Each row is a point on a landscape with many valleys, with its height.
From any point a ball rolls to the lowest of the 2 points nearest to it. It stops when none of these is lower. Distance is the straight distance between rows; heights are no part of it.
J_701: [  1   5   5  18   2  -2  14  11   1  15  20 -11  -4 -18  -5  14   9  -2
   4  -5  -2 -11  -2 -17  -2  -3 -13  -9   2  -2  -3  -3   1   7   1 -13
 -11  -1   2  18   7   4  17  -2  -2 -23   7]  height 2.83
J_650: [ -4 -10  -8  -5   1   5  11   1  -5  18  22  -5 -10  10  -1  14   5   9
  -2 -16   4 -12  -4  -5  -2  10 -10   0 -20   9  -8 -12  10  -8   2  -3
  -9   7   9  12  10  11  13  -9   2 -18  -1]  height 3.94
J_980: [  7 -11  15   1  -2   7  14   6   4   5  -4   5   2  -1  -4  -5  16  -1
  -2 -27  16  14  12  -2 -14   3  15 -13 -10  13   4   2   2 -13   1   3
 -12 -10 -14   5   9  -3   1  -4  13 -14  -5]  height 1.00
J_440: [ 19  -2  -9   3  11  -4  -8 -18  14 -23 -11   5  -6 -15  -9 -11  -9  -8
  -1  -9  -6   4   9  -6  22   7   9   2 -13  -4  -3   0   0  -2  13   6
   3  14   6  -4 -11  -2  -1   7 -15  34 -13]  height 5.01
J_729: [-11   0  -8  -1  -6  -2   3   5 -18   1  -2   8  -2  -9  -7 -19  -7   7
 -10   4  -9  12  -6   7  -4  -2  -7  -7  21  -4  -9   2 -12  -5   6   6
   8  16   8  -8  -8 -18   1  16 -20  -5 -11]  height 1.41
J_429: [ -3  -9  -9 -11 -10  12  -1 -20  -6  10  -6  16 -27  11  16 -10  -6  -2
   2  -6  -2   3   6   3  -5   7  -3   7 -14  -3 -13 -29  -8   2   3  -9
   6   7  -8 -19   1 -12   7 -11  -7   6  -7]  height 4.77
J_858: [-17   4  -6  -6  -5   5  -3   1   5  -1 -16   6  16  15  -4   7  -7   3
   3  12  16  -2  -3  15  -9 -14   9  -1   7  11  -6  21  -1   2 -15  15
  -2 -11 -13  -1   6  -4 -10   2   8  -2  12]  height 6.75
J_684: [ 13  -2   9  24  16  -1   8  -4  32  -9 -18   1  -1 -29 -17  -7  10 -17
   0 -19  11  19  18 -13  -5  -2  10 -10 -15   7  12  11  -1   0  -3   3
 -15  -8 -14  -1   1  -1   4  14   0   4  -7]  height 1.23
J_811: [ 10   3   6  -1  -7   1  -3  -5   0 -12 -19   8   2   1  -6  -9   3 -13
  -4  -2   4  10  13  13   5   0  13  -8   5   2  -3  12  -7   0  -1   8
   6   2 -11  -7   2 -11 -13   9  15  11   2]  height 6.03
J_507: [  6   6  -4   6  -3   2  -4  -4  10  -4 -14   1 -17  -8  18  -4  -7  -6
   1   7  -4   7  12   2  -6   2  -9  12  -5 -17   2 -13 -20  10  -4 -15
   3  -3 -13 -24 -10 -19   2   8  -5  16  -9]  height 5.15
J_787: [ -8 -11   5  -8  -3   4  17  13  -9   8   3   6  13  11 -10  -5   5  13
  -9 -15  13  13  -3   9 -21  -5   8 -17   1  15  -2  12   7 -15  -4  15
  -6   0  -3   7  11  -4  -4  -1   9 -19  -6]  height 1.81
J_299: [-24   8 -18 -11  -4   1   2  -2  14  -5 -17   5  15  20   4   6  -9   5
   2  13  15  -3  -7  16 -13  -7  -9   9  -3  -3  -2   8  -6   5 -17   8
  -4  -8 -16 -15   4   2  -7  17   4   3   5]  height 6.46
J_757: [  5 -11  -1 -20 -13   0  11   5 -13  -6   5   4  16  16   1  -8  16  15
  -6 -10   1  -4   0  17  -3  12  15   1   2   7   0  -8  -3 -21   9  -7
  -5   5  -2  -4   6  -1 -10   1   8  -5   2]  height 6.40
J_403: [  8   0  13   5   2  18 -13   6 -11   5   9   2 -23 -15   5 -17  -5   7
  -8  11 -22  12  -3  -4   6   5  -3   3  10  -3   8  -1 -10  -5   8  -3
  12  -2  20 -17 -12 -14   4 -13 -24  12 -20]  height 2.35
J_602: [-10   1 -12   1 -11  14   9  -4  15  12 -16   7  -9   7  -3   9   0  -3
   4   2  13  -6   7   6 -12  -4  -2   3  -8   6 -13   4 -13   9 -13   2
  -2  -4 -17 -14  11 -11   6   5   1  -4   7]  height 5.57
J_397: [  1   4   3  -6  -5  -2  -2  10 -24  -8   5   4   3   6  -6 -16   1   4
 -11   7 -13  13  -8  11   3   0  -3 -12  19  -6   3   5  -3  -6   7   6
  14  17  20  -1  -6  -4 -13  12  -1   1 -12]  height 2.03
J_523: [-13   5   0   2  -4 -16   8  -2 -18   5   8  -7  -2  15  16   2  -1 -13
   8  -3   6  -2  -4  -4  -1 -15 -18 -14   1 -12 -16 -11  13  14  -4   0
   1  12  -3  19  17   5   6  10  22 -27   3]  height 3.08
J_708: [-15  20   0   6  15   8  -3  17  19  -1   0  -7  12  -9  -8   0   1   9
 -14  22 -11  19 -16  -6 -10   0 -18   2   4   6  24  25 -10   2 -10   6
  -4  -9  10 -18 -17   4 -10  14 -17   9 -11]  height 5.29
J_138: [ -2  -6   2  -3  11  -4  -5  -4  -8 -11   2   4   5  16 -12   2 -13  -5
  -1  -6   4  11  -4   4   7 -15   8 -21  -7   6  -9  21  25  -1  -6  26
   7  13  14  27   5   8 -12  -6  11   2  -5]  height 1.88
J_678: [-15   8   5  -5  11  -1  -9  16  -1   5   7  -9   7  -2   5  -4   3  11
 -11  13 -10  19 -19  -3 -13   3 -22   2   8  -1  19   2  -1  -3  -3   1
  -6 -11   9 -14 -14  10  -6  10 -10  -5 -18]  height 4.92
J_623: [ 11   3   9   2  -1   1   2  -2  23 -13 -24  14  -1   3  -1 -12   6 -15
  -5  -4   0  21  18   8  -1   5   6  -4 -10   3  13  13 -12   1 -10   5
   0   0 -18 -24   0  -8 -13  19  19  17  -8]  height 5.82
J_203: [ -5   0  13  -9   9 -20  -2  18  -4   0  16 -12  27  -1   6   2  13  12
  -4   6  -1   0 -11   0 -11  12  -5  12  11  -6  25 -12   8  -7   5 -14
 -12 -18   1  -2  -9  21 -10   3   6 -13  -1]  height 4.19
J_766: [ 15  -1  -2   9   3  -3   5   5  -6   0  23  -4  -7  -9 -11   7   5   1
   0  -7 -12 -13   1  -8  20  10  -4  -6   0  -5  -6  -3   4  -3  11  -9
   3  21  21  24  -1   3   8  -1  -4   1   3]  height 4.08
J_496: [ -8   4   2   2  -8  12  -5   6 -10  22  14  -6 -20   8   5  18  -2  -5
   5  16  -9 -13 -11   1   1  -9  -8   1   9   5  -3   7   0   9 -15   0
   7  -6   6  10   4   0   5 -18  12 -16  18]  height 2.79
J_269: [ -9  -6 -21   0  -8 -12  24  -9 -10   4  -3   5  14  -3 -12  -9  -4  10
  -5 -15  14  -9   3   5  -4  -4   2 -13   2   0 -30  -6   0  -5  12   0
  -4  22  -2   9  14 -10  11  18 -12 -16   4]  height 3.20
J_307: [  5  -5   8   4  -6   4  -7   4 -21   2  -5  11 -13 -20  -1 -30  -6   4
  -8   3 -17  20   5   5  -4   2   6  -6  24  -5  -3  -2 -15  -6  12  -2
  14   9  10 -17 -13 -25   2   4 -21   4 -18]  height 1.89
J_455: [  8   1  -9   7   6  -7  -3  -7  13  -2  12 -11   2 -12   2  18  -6  -2
  11  -1   1 -26  -2 -15  15   6  -5  19  -6 -11  -1 -17   7   5   9 -12
  -7  -3   2  10  -6  13  15  -9 -10   3  14]  height 3.17
J_655: [  9  -1  -3   2 -19   3  15   2  -3  -1   0  -6   3  10  -2  15  19  -3
   0  -8  13 -19  12  12   8   5  12  -4   0   5 -13   3  -8   0  -2  -9
   1   4  -7  11  19  -4  -5  -1  23  -5  24]  height 5.32
J_861: [ -1   1   6   3 -11  -5   6 -11   2  -6 -28  10  10   3  -3 -11  -1 -17
   2  -9  18  10  20   9  -6 -11  19 -12   4   4 -12   9  -1   3  -3  13
   0  -3 -27  -4  14 -13  -7   9  16  -5   8]  height 6.26
J_633: [ -6  -9   3 -13  11   5 -23 -14  -1   1 -10   5   0   4   3  -8 -18  -1
  14   6   0   8  -5  -4   2  -5  19   9  -4  11   2   7  13  -1   4  20
   5 -12  -1  -1  -7   7   0 -19 -11  12  -7]  height 2.45
J_302: [-15  -1   6  -6   7  -7   5  12  17  -2  -8  -1  27   5   3   0   7  12
  -1   2  16  12  -2   6 -29  -2   3   4   0   8  15  10   1  -5  -4   1
 -17 -22 -19 -14  -1   6  -9   7   4  -9  -7]  height 2.66
J_934: [ -8  -1  -8   5   6  12  -3   2   0  22  18  -4 -12  -1 -10  21 -13   3
   8   4 -10 -15 -15 -10   6  -7  -9   2  -3   9  -7   8  13   6  -6   5
   3   2  14  18   3   8  19 -20  -8 -13  11]  height 3.60
J_22: [-16  -8   5  -2  -8   7  22  16 -10  22  12  -3   5  10   3   4  13  12
  -6 -15  14   8  -7   2 -28  -4  -6 -15  -1  13  -2   0   6  -8  -7   2
 -12  -6  -6   6  17   1   5   0  11 -38  -2]  height 2.49
J_284: [-11  -1 -16  -4   7 -10   3 -16   8  -7 -16  10  -5   2  -6 -13 -20  -6
  -5 -10   6   9   3   0   1  -1  -8  -7 -12  -8 -14  -7   2   5  -2  14
  -2  14  -6  -7   0  -4   2  19 -11   6 -17]  height 2.17
J_711: [ 14   2   0   0  -4  -5 -10   3 -19  -2  25  -3  -6  10   8   2  -2  -5
   4  13 -24 -17  -2   5  29   5  -5   4  11 -12   2  -7   8  -2   2  -7
  20  22  26  22  -9  10  -3 -12  12   7  12]  height 6.01
J_820: [ -9  18   6   6   1  14  -5  15   6   2  -6  -2   4  -5 -11   4   5   3
  -7  22 -10  10  -9   3  -6  -4  -3  -2  13  10  18  31 -14   3 -11   8
   4 -12   5  -8  -8  -4 -12   4  -4   9   4]  height 5.17
J_981: [ 14   4  10   0 -13  -9   3  -2  -1 -14   1  -8   1  11  14  11  14 -14
   4  -3   7 -14   9   4  12   6   7   5  -2 -12   1 -13   0   5   1 -17
   3  -2  -9   9  10   5  -9  -3  32  -2  17]  height 5.94
J_322: [  4  -6  21   0 -17  20  -6   4 -14  13  -2   2 -34   3  23   2   5 -16
  -3   2  -6  10   8  -5 -10  -2   2  -1   6  -4   0  -9 -10   7  -5 -16
  11  -8 -10  -8  14 -17  -1 -18  29 -10   2]  height 6.90
J_829: [ -2   4   1  10  -9  -3  -2  10 -18  19  19  -8 -13 -11   9   7  -6  -1
   8  13 -14 -17  -6  -4   1  -9  -9   4  21  -8  -6  -8  -3   9   1 -17
   8   1   5   8  -1  -9  14 -13  -4 -16  14]  height 2.02
J_49: [ 11   1   3   1   8  13 -16   1   1  -4  18  -5 -23 -12  11  -6  -7   8
  -6  17 -24  -2  -8 -10  17   9 -11  14  -5  -5  13 -14  -8  -4   5  -7
   8   1  22 -12 -17   0   5 -18 -26  24 -13]  height 2.90
J_252: [ 22  -1   1   5   6   1   0 -10  25 -13 -18  10  -4 -15  -5 -13   4  -6
   2 -10  -3   6  18   1   7  11  16   4 -15   4   8   4 -13  -6   7   0
  -2   3  -6 -18  -8 -10  -1   8  -7  33 -11]  height 5.26
J_743: [  2   0  22   1  16   4 -10  14 -11  13  27  -7  -7  14   2   3  -1  -7
   5   5 -16   9 -10 -10   5  -4  -9  -7   1   1  19   6  23   0 -12   9
   7  -2  24  25  -2  25  -3 -20  19 -17  -4]  height 6.82
J_770: [  7 -13   0  18   7   1  27   3   8   6   5  -4   6 -20 -18   2  12   4
  -4 -30  17   1   9 -18  -9  -4   3 -21 -10   9 -12   3   9  -9   7  -2
 -18   7  -4  24  17   0  18   5  -4 -22  -2]  height 3.59
J_390: [  6   8  -2  17   3  11  -2   8  19   5  -1 -11 -14 -24  -3  16   2   1
   2  10  -7  -5   4 -10  -5   3 -11  14  -1  -4   8   1 -17   9  -3 -19
  -9 -14  -2 -11  -7  -8   9  -4 -16   9  -2]  height 1.32
J_681: [-16  -4  -8  -5 -12  -3   6  -6 -22  15  -4   9  -9  -3   9 -17  -7   4
  -3  -4  -2   6  -3   5 -14  -2  -7  -6  13  -6 -19 -19  -9   1   8  -4
   3   9  -5  -9   2 -18  11   8 -14 -20  -8]  height 0.88
J_504: [ -8  -2   6  -6   5  -6  -6  -1 -23  -3   0   6  -2  13  -2 -13  -9  -9
  -1  -3  -3  20  -7   3  -3 -16  -2 -19   5  -1  -7   7  15   2  -3  21
   8  11   9  14   5   0  -6   6  13 -15 -13]  height 2.33
J_577: [  9  -2   5   5  10  14   2  -1  28   3 -15  14  -6  -9 -13 -10   2  -2
   0  -9  -2  16  13  -2  -2   5   7  -4 -18  15  11  18 -12  -8  -6  11
  -9  -2  -5 -19  -4  -7   2   3 -10  16 -18]  height 5.48
J_381: [-14  -1   9 -16   6  -8  -5  20  -7   2  15 -11  17  15  14   0  13  18
 -14   6  -7  12 -20   3 -15  11 -19   4   5  -4  22 -10   8  -9  -5  -5
 -11  -8   7 -10  -7  23 -15   6   6 -12 -16]  height 4.60
J_830: [  7  -1  -3  -3   0 -10 -13 -10 -11  -6  12  -6 -17  11  15   5 -10 -13
   6   2 -10  -9  -5  -3  20   1 -11   7  -7 -15  -4 -20   8   8   2  -2
   9  11  12  12  -4  11   2  -9   9   5  -1]  height 6.51
J_117: [  9   5   1  11   4 -16 -13  -9 -12  -6   6  -7 -16 -12   9   1 -13 -15
   8   3 -10  -7   0 -10  12  -8  -7   3   6 -21  -9 -18   6  16   9  -8
   8   6   5  11  -8  -3   8  -5  -4   0   1]  height 6.79
J_25: [  1   7  -1  10  13   2  -3   6   5  12  18  -8   9  -4 -17  22 -10  -1
   4   7 -11 -17  -6 -14  14  -3   1  -3   5   4   0  22  20   3  -6   4
   3   3  17  31  -5  17   8 -16  -2  -1  23]  height 4.64
J_890: [ 10  -2  -1  11  22  -5   3  -3  23  -7  -5  -3   9 -27 -19  -5   5   1
  -4 -14   6   9   5 -17  -1   5   2   0 -10   4   7   5   0  -4   9  -3
 -16  -2  -3  -3  -7   1   6  11 -15   9 -14]  height 1.72
J_664: [ -6  -1   6   0 -10   0   1  11 -17  17  10  -3  -9 -11   9  -4   4   6
   3   4  -8   2  -6  -2 -13  -1  -6   3  21  -3  -3 -11  -8   1   7 -13
   1  -5  -4  -4  -1 -12   9  -4 -10 -21  -2]  height 1.39
J_528: [ -3   5   4   0  16  -4 -20 -14  16  -9 -19   2   6   0  -3   0 -15 -14
  12   3   9  10   4  -6  -1 -12  14   5 -10   4   4  15  11  10  -4  19
   1 -17 -11  -3  -7   7  -3  -3   0  13  -5]  height 1.98
J_472: [-14  -9 -11 -25  14   2  -6  -3   5  -6  10   3  11  15  11  -5  -7  24
  -7   4   0   2 -19  -1   0   6 -11   9 -19   8  10  -9  11 -13  -3  12
  -9  -3  11  -9  -8  19  -5  -6 -15  14 -17]  height 5.05
J_368: [ 12 -11  -4  -4   5  -6  -3 -16 -10  -6  12   1  -5  11  -4   1 -10  -6
   8 -18  -3  -3   4  -5  19   1  12  -8 -18   1 -17  -6  22  -1  12  10
   4  21  16  26   6  12   5 -10   1   3  -4]  height 0.32
J_275: [-29  -2 -23 -15   0  -1   1 -15   7   7 -11   7   8  20   8   2 -16   9
   6   1  22  -9  -8   5 -19  -7 -15  10 -12  -4 -11 -16   4   7 -10   5
  -7  -1 -12 -11   7   8   5   8 -10  -6   1]  height 6.20
J_105: [ -2   1 -19   4   5  -3  10  -2  24  -8  -9   0  18 -11 -12   2   1  11
  -3  -2  11  -8  -1  -1  -2   5  -1   7  -3   0   0   3  -9  -3   4  -4
 -11   3  -2  -9  -4  -2   4  21 -15  12  -2]  height 2.34
J_154: [  7  -4   9   8  -5  16  13   6  17  18  -7   3  -6 -14  -9   2  14   4
   5 -15   9   3  13  -6 -16   3  11   1  -5  15   5   6 -12  -7   3  -5
 -16 -14 -16  -7   5 -11  10  -7  -7  -8  -2]  height 1.71
J_241: [ -2  -5 -11  10   5  -8  19  -2   2   3   5  -3   8  -4 -13   8   1   3
   0 -17  14  -8   3  -8   0  -7  -2 -17  -7   2 -21   4  11   2   3   4
  -6  14   3  25  17   4  14   8  -2 -18   4]  height 3.81
J_723: [-15  -1 -15  -6  -6   0   1  -9  -2   8  -9   4   1   2   0   2  -9   6
   9   5  12 -14  -4   3  -8  -8   0  11   4   2 -13  -4  -4   4   1   0
  -2  -3 -11  -6   2  -5   7  -1 -14  -7   8]  height 5.90
J_975: [ 15   8  -6   0  -6  -7  -8  -1  -9 -21   9  -6   0   4   0   6   2  -2
  -6  15 -13 -16  -1  11  29   5  -2   3   9 -14   3  -2  -3   2   1  -7
  16  18  20  10  -9   2 -16   2   7  23  13]  height 5.31
J_401: [  0  -4   2 -17 -20  11  12  16   1   2  -5   9  17  18   7  -5  23  17
  -7  -2   2   6   4  18 -15  15  15   6   6  13   9   2 -16 -19   2  -9
  -6  -7 -17 -24   5  -7 -11   4  13  -4   4]  height 5.97
J_386: [-18   9 -14   6  -3 -19   7 -12 -12  -3 -10  -6   0   6  10   0 -13 -15
   6   2  13  -6  -4  -1  -1 -18 -18 -11   3 -20 -25 -12   3  21  -2   5
   5   8 -10   7  12  -3   6  19   5 -17   4]  height 2.77
J_151: [ 11  -7  -5  -2 -16  24   5   3 -17   8  11   6 -23   4  -5  -4   9  11
 -13   0 -13  -3   1  13  14  10   5  -7   3  12  -8   8 -14 -13   3   1
  15  19  22  -4   3 -17   0 -12  -2   9   1]  height 3.76
J_506: [ -3   9  11   7  -1 -27  -1   3 -16 -11  -8  -5  17 -13   4 -13   4 -12
   1   4   5  10  -1  -1  -9 -15   1  -6  23 -15   2  -4   1  11   8  -1
   4  -5 -11   1  -1  -5  -7  22   6 -17   0]  height 6.60
J_965: [ 19  -1  20  12 -10  12  -3  12  -1   2  12  -7 -33  -4  15  10  14 -13
  -9  -1 -10   2  14 -10   1   7  -6  -1  -3 -12   7 -13 -11   8  -7 -25
   5  -6   3   1   7  -8   1 -15  23  -1  -1]  height 6.66
J_446: [  3  12   3   6   9  12  -4   5   1  -1   9  -5   0   2 -21  13  -2   0
  -8  14 -12  -3  -7  -4  19   1  -2 -11   0  12   7  31   7   0 -10  15
  10   7  27  19  -4  12  -9 -10  -2  14  10]  height 5.78
J_422: [ -3  -4 -15  -4   0   1 -12 -21  -8  -2  -6   6  -8   6  -4   1 -21  -6
   7  -2  -2  -6  -3   1  15  -7   5  -1  -4   2 -21   3   9   5   5  16
   9  14   7  12   1   0   5  -6  -9   8   4]  height 1.22
J_2: [ -9  -5 -18  -6  -1 -10  14  -2   2 -11  -4   6  27   1 -14  -4   0  16
  -5  -8  16  -9   0  12  -4  -1  10  -3   3   3 -13   3   0 -11   7   3
  -8   8  -4   4   5  -3  -4  16  -7   0   5]  height 2.57
J_449: [ 20   1  -4  -1   1  -7 -14 -15  -3 -25  -3   1   3  -6  -4  -2  -2  -5
   2  -1  -8  -8   4   3  28   6  15   5   0  -4   3   1   4  -2  14   3
  11  11  10   6 -12   0 -10  -2  -5  31   5]  height 4.51
J_546: [ 13   8  20   7 -15   2   0  12  -1  -1  11 -12 -13   7  17  18  17 -17
  -1   9   0 -10   7  -4   4   3  -4   4   6 -14  12  -9  -5  11 -11 -22
   6  -8  -6   5   7   5  -9  -9  40  -6  18]  height 6.32
J_585: [ 19  -1  -6   9   0  -6  -4  -6   1  -4  17  -4   1 -19  -7  10  -4   2
   7  -1 -11 -25   3 -10  26  10   8  10   4 -10  -7  -8   4  -2  15 -15
   3  14  12  19 -10   2  12 -11 -15  11  19]  height 4.21
J_35: [ -9   0   2 -11  12 -22 -19  -8  -3 -10   6  -7  15  15  15   6 -14  -6
  14  10   2 -10 -13  -3   4  -4   1  16  -3 -11   8 -12  23   6   0   4
   0 -14  -3  11  -9  27  -3  -9   9  -2   8]  height 4.23
J_77: [-11  -1  10  -4   9 -25  -5   7  -9   0   7  -9  26  -3   6   0  -3   4
   9   7   6  -5 -10  -5 -11  -5   3   9  14  -5   8  -8  16   4   6  -5
  -6 -20  -7   6  -4  17  -1  -1   1 -17   7]  height 3.67
J_204: [ 13  -1   7  20   3  -4   7   3  -8   8  18  -5 -15 -18  -4   6   3 -11
   9 -14 -11  -5   6 -18  12  -6  -9 -15  -1  -6 -11  -5  11   8   8  -8
   0  14   9  29   8   1  18  -3   0 -17   1]  height 3.40
J_359: [  8  -3  -5   1   7   4   3  -2  -6  -5   5   2  -9   5 -17  -1  -2  -3
  -6  -9  -4   9  -1  -1  16   1   0 -20 -14   6 -10  14   9  -5  -1  17
   7  19  20  20   5   4  -1   2   2   6  -9]  height 1.21
J_19: [  2  -7   3 -16   3  25 -18 -13   4   9  -4   6 -17  16   8  -2  -7   4
   7   8  -8   0  -5   0  12   2  12  14 -14  21   7   7   4  -8  -1  17
   7 -10   8 -10  -2   7  -1 -31  -6  18  -3]  height 3.01
J_123: [  5 -12   7 -22  -1  -3  -3  11 -13 -10   9   2  24  12   0  -9  11  20
  -2   5  -7  -1 -10  12   3  13  16   8  11   5  15  -4   6 -20   7  -2
   0  -7   7  -2  -6  13 -15  -7   2   5   2]  height 6.35
J_690: [-12  -7   6  12   1   1  22   9  -2  17   2   1   2 -13  -8  -5   7   4
  -6 -23  13  15   1 -10 -24  -8  -7 -20  -2   7  -5  -4   7  -5   0   4
 -19  -2  -8   9  13  -5  14   9  -3 -35 -10]  height 3.02
J_336: [ 12  -1   6  -3   6  -6 -17  -5  -3  -8  11  -4  -5 -10   9  -3  -4   1
   6   8 -12  -9  -4  -7  16  12   3  19   2  -9  16 -16   2  -4  13  -9
   4  -7   7  -2 -19  10   0 -15 -11  18   2]  height 3.65
J_283: [ -9   0  -2 -18  16 -10 -14  -8   7 -14   2  -4   7  19  13   3  -9   3
   1   3   4   2 -13  -3   3   0  -8  11 -21  -3   9  -9  17   0  -5   9
  -6 -11   2  -2  -7  23  -9  -3   5  14 -11]  height 4.67
J_52: [ -2 -12   3 -20   7  16  -1   7  -4  10  14   3  -3  10   5 -13   4  21
 -11  -4 -11  10 -13   0   2  15  -2   2 -13  16  12  -2   3 -23   4  13
  -1  -1  19 -12  -3  11  -1 -12 -16   4 -24]  height 5.47
J_569: [  3  -1 -17   5 -13   4  12  -3  12   2  -1  -6   6   1 -10  23  11   7
   5  -4  18 -36   6   4   6   1   7   6  -2   7 -14   6  -5   2   0  -9
  -4   1  -4  10  15   3   7  -2  -1   0  29]  height 4.40
J_57: [  4  10  -9  18  -8   7   5   1  16   3  -6 -11   5 -19 -12  24   5   1
   7  13   7 -28   5  -3   3  -6   1  11  14   0  -5  13 -12  12  -6 -15
  -2  -9  -6   1   4  -7   7  -2 -11   5  27]  height 3.21
J_841: [ -8  17   4   8  -1 -18  -1   7  -4 -14 -14  -2  19 -10  -7 -10   4  -7
  -7  12  -1  16  -4  10 -11 -11  -3  -3  23 -10  10  12  -8   9   0   1
   7  -6  -8 -11 -10  -9 -19  27   5  -2   1]  height 6.81
J_373: [  5   3   5   1  11   0   5   6  31 -10 -15  14   7   3  -6 -15   4   2
 -11  -4  -8  25   7   7  -4   6  -1  -8 -15  13  20  23 -10  -8 -15  13
  -7   0  -3 -29  -5  -1 -10  19   1  20 -20]  height 5.66
J_419: [  2  12  -2  19   6  -9   7   5  11  -4   3 -15   0 -21  -5  14   6  -3
  -3   5   2  -8  -4 -12   1  -1 -16   2   5 -12   3  -3 -10  14   0 -17
  -8  -4  -1   4  -3  -2   5  13  -6  -4   4]  height 2.05
J_86: [ -7  -7  -4  -3  -7  -3  14  -7 -21  16  14   1  -9  17   7   0   3  -1
   4 -17   7  -5  -1  -1  -6  -5  -7 -13 -11   3 -21 -14  11   2   3   1
   1  15   2  16  20   1  11  -4  13 -29   0]  height 3.43
J_404: [ 17  -6   7 -12  -7  10  -7   2   9  -3   4   4   6   2   6   1  14  14
   8   2  -3 -13   5   3  10  20  18  23  -1  10  20  -5  -8 -17   9 -12
  -5 -14  -2 -13 -12   5  -4 -17  -5  22   6]  height 5.00
J_813: [  9   2 -12  12   1   6  -1  -1  18  -4   7  -8  -4 -27  -2  16  -3  11
   6  11  -6 -23   0 -15   7   5 -10  24   2 -10   3 -13 -10   4   5 -25
  -6  -2   3  -5 -12  -5  14  -5 -25  16  10]  height 2.15
J_997: [-12  14   7   0  -2  -5  -7   4  -3 -10 -21   1  17   8   0   0  -2 -13
   0  15   9  13  -2  10  -9 -16   3  -5  12  -1   5  19   0  11 -13  10
   6 -14 -17  -4   1  -3 -17  13  21  -2   8]  height 7.07
J_514: [ -4  -3   6  -7  -2   5   8   5  13  16  -8   2   6   0   8  -2  10   8
   5  -9  12   5   5  -2 -26   9   2   9  -7   9   9  -9  -8  -7   1  -7
 -19 -19 -18 -20   3  -1   5   1  -4 -12  -9]  height 2.22
J_172: [  1  -1  -5   1  -6   3 -10 -20 -10   1 -15   4 -29   1  24  -6 -21 -12
   4   2  -4   5  10   0  -2  -5  -7   8  -6 -21 -13 -30 -11  14  -2 -13
  13   2 -11 -16  -2 -20   7  -7  -3  10  -6]  height 4.97
J_197: [ 12  -3   1 -10 -20   9   8   4   8  -4  -7   6   7   9  12   3  21  10
   2  -2   3 -11  11  13  -1  19  17  16   0   6   8  -8 -17 -12   7 -18
  -4  -9 -15 -20   2  -9  -7  -3  11  11  13]  height 5.56
J_695: [-10   0 -15  -7  -1   5  -9 -21   7  -2 -26  14  -8  11  -1  -6 -21  -8
   7   2   5   3   4   8   1  -7   4   6  -9   1 -12   1  -2   9  -7  19
   6   6 -11 -11  -2  -5   2   3  -9  16  -3]  height 1.84
J_672: [  5 -16   8 -19   4   7  -6   3 -18   1   5   9   4   5  -1 -23   0  16
  -1   0 -11   9  -7   6   3  11  16   2   6  13   9   0   7 -21  13  13
   6  -3  14  -5  -7   4  -4 -15 -15   6 -11]  height 5.84
J_984: [  3  16  -3  13  -6  11  -4   7   3   2  -7  -3   3 -13 -13  17   2  -1
  -1  20  -5 -14   1   5   6  -4   3   3  20   5   4  26 -14   9  -6  -3
   6  -6   2   2  -6 -13  -7  -4  -9  15  23]  height 4.28
J_922: [ -3   5 -12   4 -12   7   6  -8  19   0 -26   9 -12   6   8   5  -7  -8
   2  11   6   0  15  12  -8  -1  -7   6  -9  -9  -6   2 -23  11 -17  -4
   5   4 -21 -27   2 -17   1  12   0  16   5]  height 5.33
J_141: [-12   3 -13   9   6 -17  10 -16  11  -5 -16  -5   3  -2   0  -3 -10 -13
  -2 -13  19   1   6  -8  -6  -8 -17 -10 -12 -16 -18 -14   4  14  -5   4
 -10   4 -15   2  13   5  10  22  -2  -9  -7]  height 2.46
J_56: [ 12  -1   1  -9 -13  14  -3   4 -28  -6   3   9  -4  16  -8 -11   5   3
 -12   8 -14   4  -2  19  21   4   7 -16  17   8  -4  17  -2 -11   2  12
  21  25  26   3   5  -8 -16  -2   9  12   2]  height 2.86
J_616: [  2  -1  15   8  16  -7  -7  -5  15 -10 -17   7   5 -11  -7 -12  -3 -18
   4 -12  11  28  11  -8  -9 -12  12  -7 -12   5  10  11  11   3  -4  16
  -5 -15 -13  -2  -4   2  -4   5   6   1 -14]  height 1.61
J_131: [ -2  10  11   2  11   3  -9   7   2  -4   9  -8   0  15  -7  14  -1  -9
  -3  11  -7   3  -9  -4  11  -6  -5  -6  -5   3  15  20  13   6 -16  13
   6  -4  16  20  -3  19 -13 -10  20   2   7]  height 6.45
J_850: [-11   7   5   7  -6 -20   1 -10  -5  -6 -27   3  12  -9   3 -17  -6 -16
   6   0  14  11  12   4 -12 -16   7  -4  16  -8  -8  -1  -7  10   1   5
   4  -7 -27  -9   4 -14  -1  19   6 -10   2]  height 6.43
J_551: [  1 -11 -12  -8  -6  11   5 -15   2  13   9   2 -23   9  10   8   5   4
   0 -16   4 -12   3  -2  -3  16  -8   6 -27   1 -12 -30  -2   1   3 -15
  -5   5   1  -7   8   2  12 -12  -3  -1  -4]  height 4.46
J_266: [ 20  -1  18  -4  -3  -6 -10   6  -1  -3  10  -6   2  -4   8   3  14  -4
   7   1  -6 -13   7  -1  11  15  18  17   9  -2  19 -11   0  -5   9 -17
   3 -13  -1   1 -12  10  -6 -18  11   6  12]  height 4.35
J_923: [-23   1   1 -10   4 -13   2  15  -6  -3   2  -6  28  11   3   1   2  13
  -4  10   9   6 -15  10 -24  -8  -6  -1  13  -1   6   6   7  -1  -6   2
  -9 -15  -6  -1  -1   7 -11  10   5 -19  -3]  height 3.12

For each start below, name the point where the ball stops.
J_757 -> J_729
J_997 -> J_368
J_650 -> J_368
J_506 -> J_449

Call two points neighbours if one is among the 2 nearest of the other. Go from one point of each pair to the other, from neighbour to neighbour, staying as low as possible. Name the highest point that can't be avoided.
J_684 and J_729 -> J_757
J_980 and J_57 -> J_708
J_980 and J_684 -> J_241
